A landscape with many valleys, sampled at points; each row gives a point and its height.
A ball rolls from a point to the lowest of its 2 nearest points, and stops where none of them is lower. Distance is the straight distance between rows; heights are no part of it.
vavam (h 217): [155 125  75  95 153 103 125 146 134 106  80 136 173 168 125  94 157 124
 161  47 160 122 120 128  91 117 166 115  84 159 188]
Koze (h 208): [109 115 146 156  91 188 158 154 156 106 162 133 150 122 127 119 159 158
  96 136 131 174 135 116 121 162 152 123 147 104 157]
nes (h 268): [154 109  94 144 115 117 104 143 134 148 105 135 147 160 161 151 115 107
 118 157 113 144 119 159 167 117  93 161 180 158  89]
Tigur (h 431): [114  95 197 110 113 171 170 122 159 111  97  72  90 165 144 181 101 141
 140 135 145  87 179 117 116  95 146 146 134 134  88]
pov (h 346): [143 124 181 119  93 143 183  87 124 179  68 117  92 153 124 128 110  89
 122 133 112 109 119 114 110 140 149 138 117 100  90]
dilin (h 464): [164  91 101 166 139 141  96  67 106  91  88 177 102 155 135 130 130 102
 139 131 189 138 130 139 119 169 145 147 121 141 103]
leb (h 274): [130 126 127  80 126 164 137 150 154  47 192 117 188 140  84 108 121 208
 145  57 113 143 126  97  85 138 163  96 101 121 155]
Paf (h 381): [185 121  99 160 127  98 175  93 105 143 112 115 127 156 148 129 131  96
 101 145 110 141 166  92 193  96 136 128 114 144  89]
sodun (h 474): [137 117 112 128 126 163 160 177 156  89 161  92 139 165 122 156  99 193
 145 106 115 184 183 152 118 101 160 114 141 105 152]
bilen (h 465): [108 135 121 147 152 139 195 164 131 111 179  87 140 156 137 160  75 163
 135 124 126 168 166 118 120  80 143 120 159  93 138]
kimab (h 210): [121 139 100 143 103 126 123 141 157 171 124 103 185 143 143 149 124 134
 105 125  91 157 110 154 146 114 116 134 167 114  93]
Mif (h 469): [148  97 146  97 136 103 172 149 150 128 138 104 127 126 168 167 131 127
 118 128 114 130 174 113 148  63 124 126 143 142 149]
Pel (h 376): [150 110  94 118 134 105 100  91  99 121 103 145 126 168 182 155 107  84
 133 146 176 101 128  93 156 116 137 182 154 185  56]
Vuvi (h 299): [137  99 102 124 160  95 124 155  93  91 139 141 130 143 173 173 107  95
 173 167 162 136 112  94 118 115 172 170 134 211 156]
Gis (h 337): [116 123 163 121 106 133 126 144 159 170  71  86 133 145 104 160 117 148
 138 159  81 110 136 214 160  94  96 140 168 109  83]
Lukid (h 245): [162 176 135  72 142 122  83 157 164 137 110 127 155 119 115 120 146 174
 138 153  86 166 127 175 110 148 143 171 128 120 143]
lubu (h 470): [116 177 138 122 120 119 152 140 116 202 128 107 110 122 135 148  99 110
 127 144 131 104 165 126 128  80  96 160 168 145 109]
tugu (h 302): [117 122 156 155  91 149 133 128 141 172  74 115  98 130 122 133 103 117
 113 134 104 108 125 207 175 119  76 148 178 120  60]
Merag (h 543): [100 119 146  47 163 118 111 126 113  64 150  66 170 119  74 162 141 234
 156  87 121 136 112 168 108 124  98  84 138  84 181]
soz (h 148): [126 107 155 182  90 187 156 161 161 122 141 128 103 128 127 108 146 143
  75 146 100 155 142 125 147 167 111 124 126 131 136]
Teb (h 546): [ 88 111 155 154  89 141 146 107 108 170 115 132 126  95 120 151 148  88
 105 144 174  80 141 150 152 107 125 118 169 136  99]
Bogi (h 65): [119 124 142 194  86 180 177 115 152 133 110 132 110 147 117 121 127 139
 112 161 101 151 150 160 134 156 115 139 143 141 108]
selo (h 400): [104  93 103 118 155  96 127 170 153 130 199 175 160 127 158 139 145 151
 108 150 148 155 131  96 120 138 131 116 148 122 161]
zoraz (h 199): [162 133 130  64 160  98  36 178 148 115 108 125 158 113 111 126 159 167
 160 130  97 150 110 189 123 137 170 134  97 118 155]
ked (h 163): [136 151 112 148 127 126  92  86 139 108  93 174 115 131 119  61 100  85
 182 103 101 140  64 168 106 185 160 102  84 115 100]
Napus (h 330): [142 162 140 102  92 164  66 135 172 126 121 156 165 110 107  69 133 116
 125 127  69 133  63 149 155 173 145 129 126 105  84]
fubut (h 452): [107 133 151 126 149 114 172 161 146 141 176  83 133 142 144 168  84 152
 116 131  86 151 125  91 106 105 115 114 134 105 132]
zubet (h 261): [143  95 118 134 130 101 172 152 129 135 191 123 162 150 120 134 144 143
  93 154 117 144 136  51 151 134 173  80  95 111 125]
geru (h 502): [181 138 134 123 126 163  96 170 187 100 190 121 132 136 125 128 107 157
 102 136  49 137 167 113 169 122 112 102 103 140 108]
lidef (h 445): [ 93 143 117 187 147  80 111 154  72 169 167 147 112  89 152 139 119  79
 135 133 151 131 117  94 143 107 129 147 139 157 128]
Pamor (h 291): [110 156 138  97 127 134 121 123 156 122  90 131 173 139  73 112 161 201
 182 154 100 147 130 195  79 148 149 161 113 132 146]
gebol (h 545): [169 118 123 104 121 126 112 133 157 126 148 159 118 113 165 118 182 134
  65 120 121 148 173  94 156 128 108 132 123 105 162]
Ruga (h 195): [153 130  81  79 125 103  60 180 122 118 152 146 176 130 143 124 166 138
 153  99 129 161 140 125 139 101 178 114 120 123 183]
zuti (h 439): [126 149 154  74 128 139 149 156 133 107 187  66 157 156 101 155  91 173
 155 114  71 143 127 104  87 105 133  70 110  94 157]
zila (h 309): [155 104 141  77 143 120  99 125 140  60 106 109 151  99 112 141 174 170
 150  58 133 132 128 166 106 105 146 100  93 111 181]
tatu (h 339): [103  87 150 122 147 138 196  75  93  90 158  80 133 148 107 162 121 165
 109 103 161 136 120  68 107 135 130  77 121  53 143]
rodit (h 298): [ 91  92 162 129 111 170 200  97 116  84 133  82 140 153  91 158 130 177
 138 118 164 125 166 130 102 103 130  89 151  78 157]
dor (h 404): [146  84 155 146 126 153 132 128 135 119 115 103  94 133 170 175 123 127
  93  93 162 147 159  99 127 118 140 163 145  94 119]
tizu (h 252): [115 108 184 159 114 156 141 143 133 145 104  89  62 112 137 154 104 114
 104 126 133  78 159 152 150  96  75 147 154 151  83]
kover (h 324): [137 146  71 183 171  83 111  99  86 120 126 162 113 115 157 117 123  71
 152 150 146 145 101  91 144 157 166 146  98 165 140]
kasuz (h 308): [132 130 121 102 130 159 144 111 137  75 172 122 163 131 114 118 142 173
 112  74 152 162 133  89  88 138 160 100 113  71 167]
gukob (h 395): [106 114 119 140 170 102 139 100  79 110 151 132 136 140  78 142 128 153
 154  85 206 103 152 110  73 108 133  82 105 102 151]
nam (h 311): [119 129 108 158 114 120  89 134  95 140 107 161 121 124 145 145  98  78
 144 165 148 109  90 178 162 131  92 176 191 193  78]
gagug (h 288): [126 183  85 167 149 123  91 126 122 144 161 170 117 119 126  83 120  88
 139 149 129 142 106  93 110 190 182 109  82 132 146]
vitad (h 471): [162 158 105 127 130 123 105 170 112 174 118 140  88 118 171  86 117  98
  93 119  95 151 106 117 135 136  65 187 132 168 135]
pubo (h 487): [168 154 148  98 132 115 158  92 129 132 130  95 121 129 137 152 126 123
 115 120 100 132 173 102 125  78 109 111 117 102 143]
beson (h 197): [175 132 103 157 117 145 135  91 151  88 110 133 163 146 124 127 126 152
 138 134 100 170 147 179 137 122 108 132 137 156  97]
Gel (h 497): [127 123  63 131 166 102 108  62 117  99  75 179  91 161 151  99  97  47
 175 191 183  71 105 129 136 166 163 139 128 172 122]
feli (h 282): [156  71 145  68 126 118 109 134 164 105  51 166 139 163 150 124 148 118
 169 174 113 135  81 176 130 152 136 164 142 148 132]
Mibe (h 440): [126  96 132 127 140 126 133  97 100 116 122 124 121 165 113 157 119 138
 155 127 233  85 167  83  90 133 182 134 111 152  79]
nopir (h 441): [190 138 145 163 109 151 116 114 115  95 139 109 124 144 118 122 111 128
 134 101  85 163 130 123 119 134 148 102  81 120  96]
gisab (h 438): [147  90 141 151 116 112 126 149 140 108 135 148 157 126 151 132 143  97
 136 158  83 148  87 135 136 134 136 104 112 180 127]
duz (h 207): [119 103 176 169 121 158 145 158 115 139 138 100  55  87 132 138 132 127
  80 116 148 111 161 128 144 106  68 137 143 126 141]
kef (h 489): [129 110 133 122 118  98 124 109  88 187 108 169  55 115 149 108  98  68
 100 129 164  55 133 126 171 144  90 158 132 175  48]
nimiv (h 321): [144 164 124 161 152 107 192 114 128 114 197  84 130 105 117 130 108 151
  82 128  81 142 117  41 171 138 131 102  87 115  93]
papaf (h 516): [ 77 137 116 105 162 130  57 123 180  72 119 113 173 115  68  87 158 192
 165  73 106  82  85 153  93 169 141  82  69 106 163]
vaf (h 426): [156 172 112 136 151 134  57 142 122 122 120 165 103 103 149 124 144 118
 155 128 150 161 140 151 107 142 142 169 130 121 167]
nolu (h 461): [105  85 115 146 127 126 130  65 144 163 112 163 133 156 113 155 139 137
 107 135 170 113 139 124  97 162 136 121 128 109  91]
sok (h 509): [ 85 102 114 132 130 107 109 111 126 182  94 187  95 105 149 109 140  54
 115 162 182  48 113 145 159 151 116 134 151 172 102]
gudo (h 409): [163 132  86 162 141 100 102  79  88 146 116 140 122 148 157 155  92 102
 135 104 148 147 137 111 131 122 132 168 132 146  69]
naki (h 335): [162  87 173  84 118 128 120 127 153 103 105 105 130 110 125 169 168 160
 131 117 108 132 151 167 129  99 130 110 123  99 160]
Megiz (h 137): [ 97 162 120 134 114 164 137 153 174 119 170  79 178 116 120 144 122 175
  92 120  89 157 131 143 147 113 109 116 166  85 125]
neni (h 170): [168 151 126 110 103 150  89 146 140 101 107 109 179 176  94  96 113 160
 166  65  70 150  95 146  84 138 144 121  82 134 104]
Zif (h 247): [106 101 102 135 157  93 116  46 148 147  79 150 118 138 122 109 117  94
 148  96 135  83  89 137  93 167 155  79  74  93 110]
nisi (h 365): [141 148 137 125 123 147 124 189 155 159  93  88 127 147 119 156 119 154
 139 168 104 143 178 204 163  87 123 158 171 128 128]
febot (h 433): [171 145 122  90 133 113 122 126 156 141 139 164 152 140 120 115 155 130
 139 160 106 139 155 119  94 130 147 101  93 137 154]
bik (h 386): [106 127  93 132 165  90  99 162 129 158 175 184 110 120 172 116 153 120
  93 140 151 144 143  64 129 146 114 147 131 128 172]
kad (h 256): [ 79  97 173 145 107 170 175 133 149 102 147 110 134 138 119 152 130 183
 126 126 127 154 136 123  89 140 140 127 145  77 151]
feka (h 477): [ 88 122 163 131  87 146 127 156 157 139 137 141 172 128 106 110 155 121
 154 155  76 126  79 134  94 154 169  92  97 127 145]
punod (h 408): [167 129  86 156 125  98 147 123  85 120 120 141 128 132 179 118 137  79
 101 152 109 157 125  82 192 110 114 166 133 188 133]
gol (h 531): [ 88 141 124  77 176 116  67 124 140  64 122  89 181  99  62 115 169 209
 143  63 136 106  94 170 111 147 122  82  96  90 181]
nife (h 432): [145 182  81 156 126  94 119  96  91 187 144 149 128 131 149 132 100  96
 109 119 112 153 142 103 146 122 117 159 135 133  95]
ber (h 146): [112 118 108 154 144  82 120  81 138 161 125 162 122  99 138 104 143  68
 107 127 113  96  82 113 142 168 157  71  81 110 114]
togi (h 500): [142 203 144 131 135 121 115 111  92 155 169 142  95 100 112 122 128 109
 122 127 124 138 153  96 100 127 127 111 100  90 162]
patu (h 373): [125  80 151 152 136 125 169 102 107 114 135  81 120 132 142 175 122 132
  95  97 157 137 132  72 129 112 147 120 125  79 119]
led (h 536): [151 131 137 111 110 155 122 110 109  98  72 174  62 127 155  88 108  71
 126 156 174 100 103 153 159 157  77 201 174 192  89]
pokas (h 286): [ 91  94 117 128 133 131  96 162 176  99 146 147 182 114 136 144 156 175
 143 132 121 162  90 155 105 163 155 132 137 131 152]
Meda (h 260): [150 124 119 160  97 128 158  63 122 111  89 157 153 146  97  98 121 119
 166 129 100 142 108 181 123 138 119 108 116 149  73]
gab (h 234): [118  90 109 176 164 102 191 182  87 132 160  93  64 114 154 110 122 142
  83 134 154 124 189  58 205  73  84 151 123 165 130]
salo (h 334): [109 149 132 105 103 126 116  48 124 142  86 126 141 129  93 113 117 110
 145  74  89 103  66 159  97 159 130  79  86  79 106]
ruv (h 530): [173  99 129  74 118 125  79 171 185 113 148 143 155 117 158 133 168 151
  97 124  78 147 122 128 160 138 137 122 121 126 142]
motuv (h 407): [ 95 118 185 109 125 119 127 100 128 137 132 107 124  99 119 166 144 118
 126 124 104 105  96 125 103 127 102  78 115  92 155]
Gogi (h 455): [125  80 186 109 148 147 218 136 138  84 140  76  81 149 144 183  96 154
 132 131 144 122 187  93 127  85 156 119 128 106 143]
dafe (h 405): [169 157 124  90 135 108 110  87 119 151 118 134 135 163  84 111 141 120
 142  99 122 111 141 114  75 127 143  72  59  98 145]
rak (h 518): [135 110 104 118 132 139 104 104 119  85  75 194  91 162 147 119 116  66
 136 199 169  99  87 144 139 173 114 175 162 170 137]
Sif (h 467): [199 148 131 114 106 164  95 122 123  80 135  80 145 147 102 131 127 153
 130  64  89 149 154 139 128  97 129  86  89  95 129]
Kun (h 434): [108 131 160 130 141 127  96 109 134  82 159 104 145  77 130 152 136 132
 138  82 103 140  78 119  94 126 123  88  98  97 151]
Feva (h 296): [114 135 184 129 100 133 152  98 144 162  89 143  94 133 128 118 115 110
 130 127  69 122  85 134  91 166 126 135 101 110 104]
supo (h 271): [126 111 100  73 165  98 123 119 140  85 120 132 168 115 117 127 171 161
 154  64 180 117 143 140  99  93 147  98 111 112 197]
Kizar (h 235): [128 172  94 154 141 136  66 114 137 120 121 139 132 127 110  71 106  96
 166  84 113 118  79 126  85 174 183  88  63 110 130]
fad (h 343): [138 128 106 141 117 107  63 121  65 125 116 160  99 151 160 148  92  65
 151 162 173  90 123 136 167 119 117 165 171 197  55]
bapo (h 267): [141 175  90 129 134 126  66 112 124 143  66 171 120 112 124  70 143  77
 177 149 154 123 104 201 140 149 156 134 143 111 149]
Sali (h 629): [ 95 135 161 183 130 148 226 156 104 146 130  63  77 124 131 141  89 119
 113 156 167  97 151  81 166 107 146 162 143 165  81]
Loke (h 427): [119 116  93 184 130  90 112 156  50 138 134 143  92 103 171 119 128  80
 102 139 134 136 120  83 193 111  90 178 139 205 133]
Zoga (h 456): [174 121  93  94 134 107 131 104 120 136  88 175 155 178 125 112 142  91
 177 179 144 121 137 143 105 122 154 121 111 174 142]
rir (h 377): [109 115 109 166 175  86 135  99  88 106 172 132 138 110 105 133 133 134
 141  99 172 130 116  85  99 126 156  75  80 102 139]
puna (h 322): [150 160  50 127 143 120  42 133 157 101  85 151 154 143 133  40 130  85
 185 136 118 121  70 171 138 165 166  98 115 119 152]
Zapov (h 131): [148 112 117 125 114 132 106 137 122 122  61 139 156 166 105  88 155 104
 174  92 146 122  95 159  93 132 171  94  88 128 152]
dapul (h 196): [172 146 106 112 103 148 127 118 133  81 114 122 180  98 146 119 175 138
 130  98 130 172 150 156 148  91 149 144 143 128 163]
ziset (h 463): [104 117 128 119 159 120  83  94 120  78 101  91 141 102 118 136 152 129
 158  37 150 105  81 140  93 120 126  77  88  86 176]
Tapi (h 396): [ 97 147 135 146 157 124 110 120 155 161 132 172 101  96 126 134 129 138
 125 151 144 123 126 148  89 165 101 154 139 138 137]
Pidim (h 353): [122 123  97 166 180  95  91 131 120  92 160 153 133  99 158 128 131 106
 163 110 154 150 114 108 104 124 164 117 100 139 162]
kop (h 225): [144 143  92 127 114 118 113  70 147 135 119 163 163 114 134  79 155  78
 108 106 111 121  88 113 144 152 159  83  88 106 103]
Luti (h 253): [ 73 144 121 120 140 145 117 147 153 102 168 132 186 103 100 128 145 204
 137 123 140 165 111 154  88 147 140 132 159  82 154]
Rav (h 229): [142  79 138  95 118 118  95 123 162 108  42 170 136 163 122  82 158 106
 188 147 121 126  71 185 119 157 152 114 108 112 131]
lizi (h 514): [197 125 114 105 119 152 106 185 182 115 160 142 113 147 156 100 129 139
  78 149  60 150 150 110 172 149  92 133 113 166 131]
tup (h 369): [ 89 120 139 142 126 134 107 106 146 157  90 184 107 140 117 135 112 131
 169 177 139 103 110 177  93 180 122 169 150 160  94]
modip (h 115): [191 129 109 137 108 142 117  83 124  83  86 151 152 117 136 107 167 112
 140 122 139 158 142 178 156 108 123 137 141 138 124]
muv (h 283): [152 154 122  91  97 154  82 100 163 124 132 155 185 118  98  70 150  96
 124 115  88 101  88 118 139 140 157  77  91 106 106]
Vav (h 421): [135 141 151 113 107 137 131 150 122 140 134  83 150 165  90 156 108 160
 162 113  91 144 132 137  72 107 140  93 105 104 144]
Potu (h 622): [ 83 108 154 187 128 147 220 153 113 127 144 102 118 123 138 145 101 129
 125 167 168 136 121  82 125 136 152 172 160 173 104]
Fab (h 454): [144 166 106 136 117  96 124 147  79 231 127 158  73 126 139  90  98  76
  92 124 104 120 127 115 146 149  93 160 119 150 111]
mipot (h 327): [126 100 134 109 139 122 150 174 121 118 118 126 103 134 185 147 107  91
 129 170 148 109 109  90 127 123 117 200 151 237 131]
tido (h 475): [120 116  72 124 147 119 124  68 144 129  63 179 143 162 129  95 131  83
 172 161 181  94 109 149 104 156 163 130 123 159 125]
vute (h 529): [ 71 134 138 172 110 118 189  97  85 166 163 115 121  77 117 145 129 104
  75 123 155 109 125 111 156 115 104 103 160 105 122]
guz (h 246): [157 153 147 119 127 144 163 130 134  73 144 127 146  83 149 120 150 133
 146 111 122 174 142 124 106 100 153 140 123 142 177]
labo (h 342): [162 166 124 106 120 155 117 102 124  99 180 112 147 129 114 110 131 134
  99  85 119 149 135  49 115 139 163  99  84  77 139]
lazos (h 553): [114 138 136  79 161 103 103 121 143 105 145  81 173 114  84 175 138 220
 140 118 107 141 136 180 110 108  98 118 137  93 145]
Bulad (h 356): [149 132  39 150 163  94  75 126 112 105  97 155 141 168 141  78 124  72
 189 141 147 117 103 137 117 140 172  99  93 164 179]
Fefon (h 517): [ 93 154 146 173 112 130 210 113  74 181 139  68  78  87 113 144  90 100
  78 114 121  97 131 110 169 116  95 120 135 122 109]
kiduk (h 608): [ 80 149 158 131 140 153 196 113  99 123 159  90 112 112 142 151  95 138
 107 120 179 115 153  91 122  87 110 145 194  81 127]
tor (h 372): [143 171 119  89 132 134 104  76 105 111 169 104 153 134  85 119 130 127
 123  80 119 115 116  73 102 137 132  53  69  89 145]
ved (h 200): [136  86 149 178 167 130 206 169 126  89 160  86  61 110 159 140 119 143
  80 123 138 139 178  81 183  95 102 131 117 137 136]
bos (h 562): [150 130  99 159 120 169 155 141 100 109 121 135  79 152 150 123 113 109
  99 179 170 122 181 116 168 129  85 198 171 209 129]
dinus (h 590): [109 147 146 137 109 164 148 158 139 123 112  97 148  82 144 141 145 149
 120 129 151 153 140 165 142  99 127 182 196 122 149]
duzif (h 549): [154 127  93 115 109 170 122 134  93 131  85 144  55 151 160  82 106  89
  84 146 173 105 132 122 162 149  63 220 172 192 109]
sopum (h 203): [ 78 181 126 110 111 155 156  91 155 122 162 110 184 103 100 131 137 172
 107 121 113 144 115 131 104 140 107 111 154  76 141]
lazo (h 238): [135 146 166 135 102 144 124  86 148 113 106 172 106 133 123  76 117 112
 158 124  59 145  69 141 101 195 141 127  83 115  91]
gok (h 323): [131 141 136 137  83 134 157  45 127 139 109 115 144 142  99 130 108 121
 116 103  65 121 106 160 133 138 107  80 110  95  74]
Lutos (h 218): [118  99 130 153 129  92 134 124 125 158 164 148 140 117 116 126 163 100
  94 149 128 115 103  71 143 154 167  64  79 106 129]
Zof (h 412): [112 104 131 114 124 117 154 203 159 123 223 135 165 122 133 138 132 162
  99 154  94 144 148 110 151 102 123  79 152 125 152]
vomi (h 578): [116 119 139 140 101 165  94 166 135 156  83 128 125 122 139 144 146 129
 113 150 160 144 115 177 146 151 121 193 194 124 124]
kuzin (h 472): [117 144 127 133 122  97 130 120  61 213 132 148  49  91 127 111 102  93
  90 116 153  62 165 116 155 116  72 156 123 166  95]
rigo (h 413): [186 144 128 140 111 128 104 106 148 137 138 157 113 143 129 109 111 118
 101 128  72 149 126 138 147 158  95 112 109 115  73]
Vupud (h 468): [103 101 188 162 140 166 201 174 150  94 131  63  73 143 151 173  87 142
 123 117  99 149 152 115 134  97 140 128 118 112 144]
bagi (h 488): [168 139 130 128 125 171 124 128 172  79 168  78 140 157 109 142 104 154
 111 108  58 136 173 119 167  98 125  64  85 104 107]
deni (h 453): [144  66 155 146 123 111 154 176 145 117 138 117 127 109 173 151 143 112
 106 139  93 140 116 125 157 102 109 122 133 181 140]
zefel (h 554): [117 148 105  71 160 120 105 155  99  91 164 101 171 154  82 137 122 210
 138  40 158 136 118 133  80 119 112  92 134  71 181]
vuvig (h 233): [132 139 133 106 109 170 108 135 177  84 151 132 178 155 102 110 126 192
 154 112  74 156 114 117  77 167 162 137  91 132 125]
pozas (h 437): [102 139 109 121 143 112 137 122 105 141 161 139 160 119 126 151 130 146
 145 132 191 126 170 125 108  76 130 138 174 112 136]
gipuv (h 498): [ 88 135 124 106 128 144  83 140 186 106 109 128 182 119 102  83 165 145
 168 112  99 112  75 150  92 160 180  89  87 111 162]
gor (h 457): [ 83 173 151  95 131 127 130 131 130 184 129 123 132 116 120 162 108 138
 147 155 175  88 151 136  93  99 120 166 183 127 110]
gisos (h 419): [111 129 134 142 149 117 164 101  88 118 152 119 133 129 119 154 109 134
 155 123 207 111 166  87  94  95 162 139 138 133 103]
vef (h 374): [134 113 174 102 105 119 127 129 158 151 122 115 141 117 109 151 164 133
 105 153  74 107 134 156 143 107  93  76 121 103 137]
fizu (h 501): [106 134 117 177 105 115 188 149  47 205 120  88  69  87 136 111  96  87
  84 111 152  89 116  93 190 126 120 174 133 172  82]
nodob (h 503): [142 182 164  87 124 146 131 137 128 133 176 105 111 115 112 142 133 148
 102 136 101 136 165 108 122 112  93  95 130  71 177]
Saraz (h 388): [137 141 124 107 143 108  98 212 150 159 157 112 124 110 133 150 145 177
 103 154 104 147 178 169 168  96  89 152 171 126 155]
mipa (h 473): [ 97 128 128 132 126 118 169 196  66 183 147 103  69 125 151 102 114 109
 104 157 192  86 167  48 159  96 115 182 147 191 117]
Kuve (h 384): [168 134 132 117 106 105 111 125 135 159 113 200  93 137 120  74 110  81
 127 155  89 144  88 170 163 177  81 117 130 130  83]
pok (h 287): [154 108 164  89 118 138 103 115 129 108  67 109 136 118 108 155 156 155
 163 122 160 105 157 190 119  92 141 149 144 123 122]
lefu (h 290): [114 113 157 146 128 135 180 143 128  89 213  91 158 130  99 136 111 161
 110 136  87 140 113  61 132 135 159  65  95 105 117]
Tudo (h 615): [ 98 124 160 163 141 143 217 173 101 126 164 105 103 104 152 120 115 130
  94 132 160 152 128  69 128 115 135 157 162 112 149]
Luzoz (h 328): [117  97 127  98 130 121 109 137 125 120  97  97 174 142  83 168 142 191
 166  98 178 105 155 188 103  86 131 133 152 131 123]
lape (h 349): [107  76 106 105 145 118 157 205 134 146 145 120 113 119 176 128 122 136
 100 151 154 118 136 100 139 100  74 186 168 214 154]
setum (h 318): [117  74 130  89 139 122 105 149 172  94  86 143 157 125 147 150 160 161
 169 149 124 146  95 179 108 153 168 164 137 158 163]
Lega (h 466): [140  93 147 143 139 143 125  66 117 105  91 151  95 159 122 145 111 126
 162 141 194  96 148 118  87 156 162 151 105 163  65]
Lumi (h 485): [ 98 129  80 144 101 131 160 150  49 182 124  98  65 111 144  76 111 107
  84 136 190  78 167  67 194 112  95 193 144 208  87]
bef (h 425): [ 70 161 141 115 137  97 119 132  96 189 165 124 107  68 124 150 133 123
  96 117 146  92 133 127 136  93  48 128 176 103 151]
teme (h 320): [113 166 111 126 112  99 101 102 118 185  91 191 119  89 121  84 123  59
 147 137 121 103  94 208 157 152 128 109 140 106 113]
gud (h 149): [130 118 154 185 127 157 154 180 127 108 195 100  85  98 138 116 132 143
  57 110 113 152 153  93 167 124  91 105 123 111 143]
Kive (h 418): [117 138 121 151 136 120 117 144 151 142 133 175 129 105 145 105 137 101
 124 163 101 135  83 137 116 173 112 134 119 173 139]
nez (h 272): [130 141  77 131 140 100  77 153  78 126 128 170 126 142 169 148 124  75
 154 177 146 137 124 110 148 113 128 179 155 187 173]
feb (h 600): [ 92 152 146 118 129 156 188 121 140 110 141  78 139 101 134 161 122 156
 113 124 151 127 169 145 147  66  95 138 196  91 146]
Rugak (h 563): [113 109 151 134  81 165 118 156 118 175  83 141  88 120 135 118 145  93
 100 154 180  81 134 158 156 136 100 171 184 159  99]
toren (h 202): [170 155 108 105 130 136  93  90 129 110  58 161 142 115 114  88 172 116
 163 128 159 139 134 197 129 127 144 149 134 116 141]
tinak (h 459): [ 72 143 129 177 140 106 145 168  62 187 175 137  90 104 137 140  99 109
 117 143 194 113 141  79 131 120 129 168 166 145 110]
Gama (h 429): [105  94 172 112 130 134 152 102 168 167 116 128  97 155 124 169 125 157
  99 146 126 106 148 110  86 150 100 136 127  94 122]
Neve (h 350): [151 135 109 148 162  98 209 116 149 136 141  85 119 142 164 143 111 132
  78 131  94 148 158  62 175  96 114 133 105 132 105]
mor (h 367): [115  96 109 122 159  90 183 174 125 167 161 135 114 130 171 120 132 127
  80 148 152 134 138  46 137 118 104 167 138 160 147]
meka (h 435): [173  94 130 170 121 151 112 105 127 107 110 151  98 132 163 141 138 110
  97 115 152 165 137 121 137 154 131 159 131 121 114]
Kopa (h 399): [127 144 118 149 110 140 129 114 118 161 140  81 142 179  84 168  95 152
 128 113 105 137 151 136 103 119 121  80 117  84 104]
Mun (h 394): [121  84 173 108  94 155 163  97 162 139  65 111 125 177 127 154 130 146
 140 129 118 116 138 134  91 128 141 152 127 104 109]
Gigip (h 368): [119 173 180  98  89 182  96 139 183 109 127 121 152  94 104  87 152 158
 112 130  47 129  85 144 133 169 129 149 118 104 121]
botiz (h 355): [131 157  99 114 116 104  79 110 161 150 111 208 118 108 122  50 120  74
 143 146  98 122  71 195 173 192 115  97 131 104  96]
fut (h 237): [141 125  80 140 124  95  77 157  72 133 145 168 146 145 151 127 153  93
 157 148 148 157 157 100 150 105 169 119 120 148 176]
zugi (h 450): [163 165 117 117 129 115  74 131 104 159  86 170  88 115 169 107 131  73
 139 132 133 139 120 142 145 123 111 187 152 136 130]
tenef (h 406): [110 160 131 131 144 102  96 152 130 163 166 134 142  84 104 150 147 165
 112 153 123 130 156 168 137 106  75 122 166 111 141]
Daga (h 366): [124 123 115 141 124 124 120  86 121 148 107 116 157 158  85 163 108 166
 159 110 138 115 147 175  85 110 108 121 133 126  88]
naveb (h 147): [144 165 115  75 158 112  48 184 144 112 169 126 165 111  96 122 138 169
 172  99 114 137 121 142  91 122 165 102  94 112 177]
vegez (h 486): [120 174 145 112 147  99 160 130  93 187 159 138  85 114 133 130 123 112
 106 142 145 119 174  69 114 100 105 143 133 106 159]
famo (h 436): [ 55 107 191 139 122 131 173  98  94 142 159  69 104 116 112 188 103 132
 122 135 112 108  94 107 126 133  78  70 148  93 138]
daben (h 458): [107  79 152 146  82 141 147 177 162 132 133 116 167 157 123 150 141 155
 145 171  66 144 118 161 127 130 145 104 132 150 129]
Kuga (h 336): [ 88 122 143 117 112 130 118  91 148 143  64 166 140 155  96 111 141 153
 207 166 116 108 103 193  78 160 141 169 128 145 105]

Where does a ball stop that starts at each point below?
gol => naveb
Fefon => ber
nife => Megiz
bilen => pok
Potu => ber
meka => Bogi
led => neni
selo => naveb
pubo => naveb
bagi => modip

Write out the way that a ball takes from each point below.
vute => Fefon > fizu > Lumi > mipa > tinak > lidef > Loke > punod > Paf > Neve > nimiv > lefu > zubet > Lutos > ber
duzif => led > rak > Gel > tido > Zoga > febot > dafe > tor > labo > kasuz > leb > vuvig > neni
nodob => pubo > Mif > deni > gisab > Kive > Tapi > tup > Kuga > Pamor > Lukid > zoraz > naveb
dilin => meka > dor > patu > tatu > rodit > kad > Koze > soz > Bogi
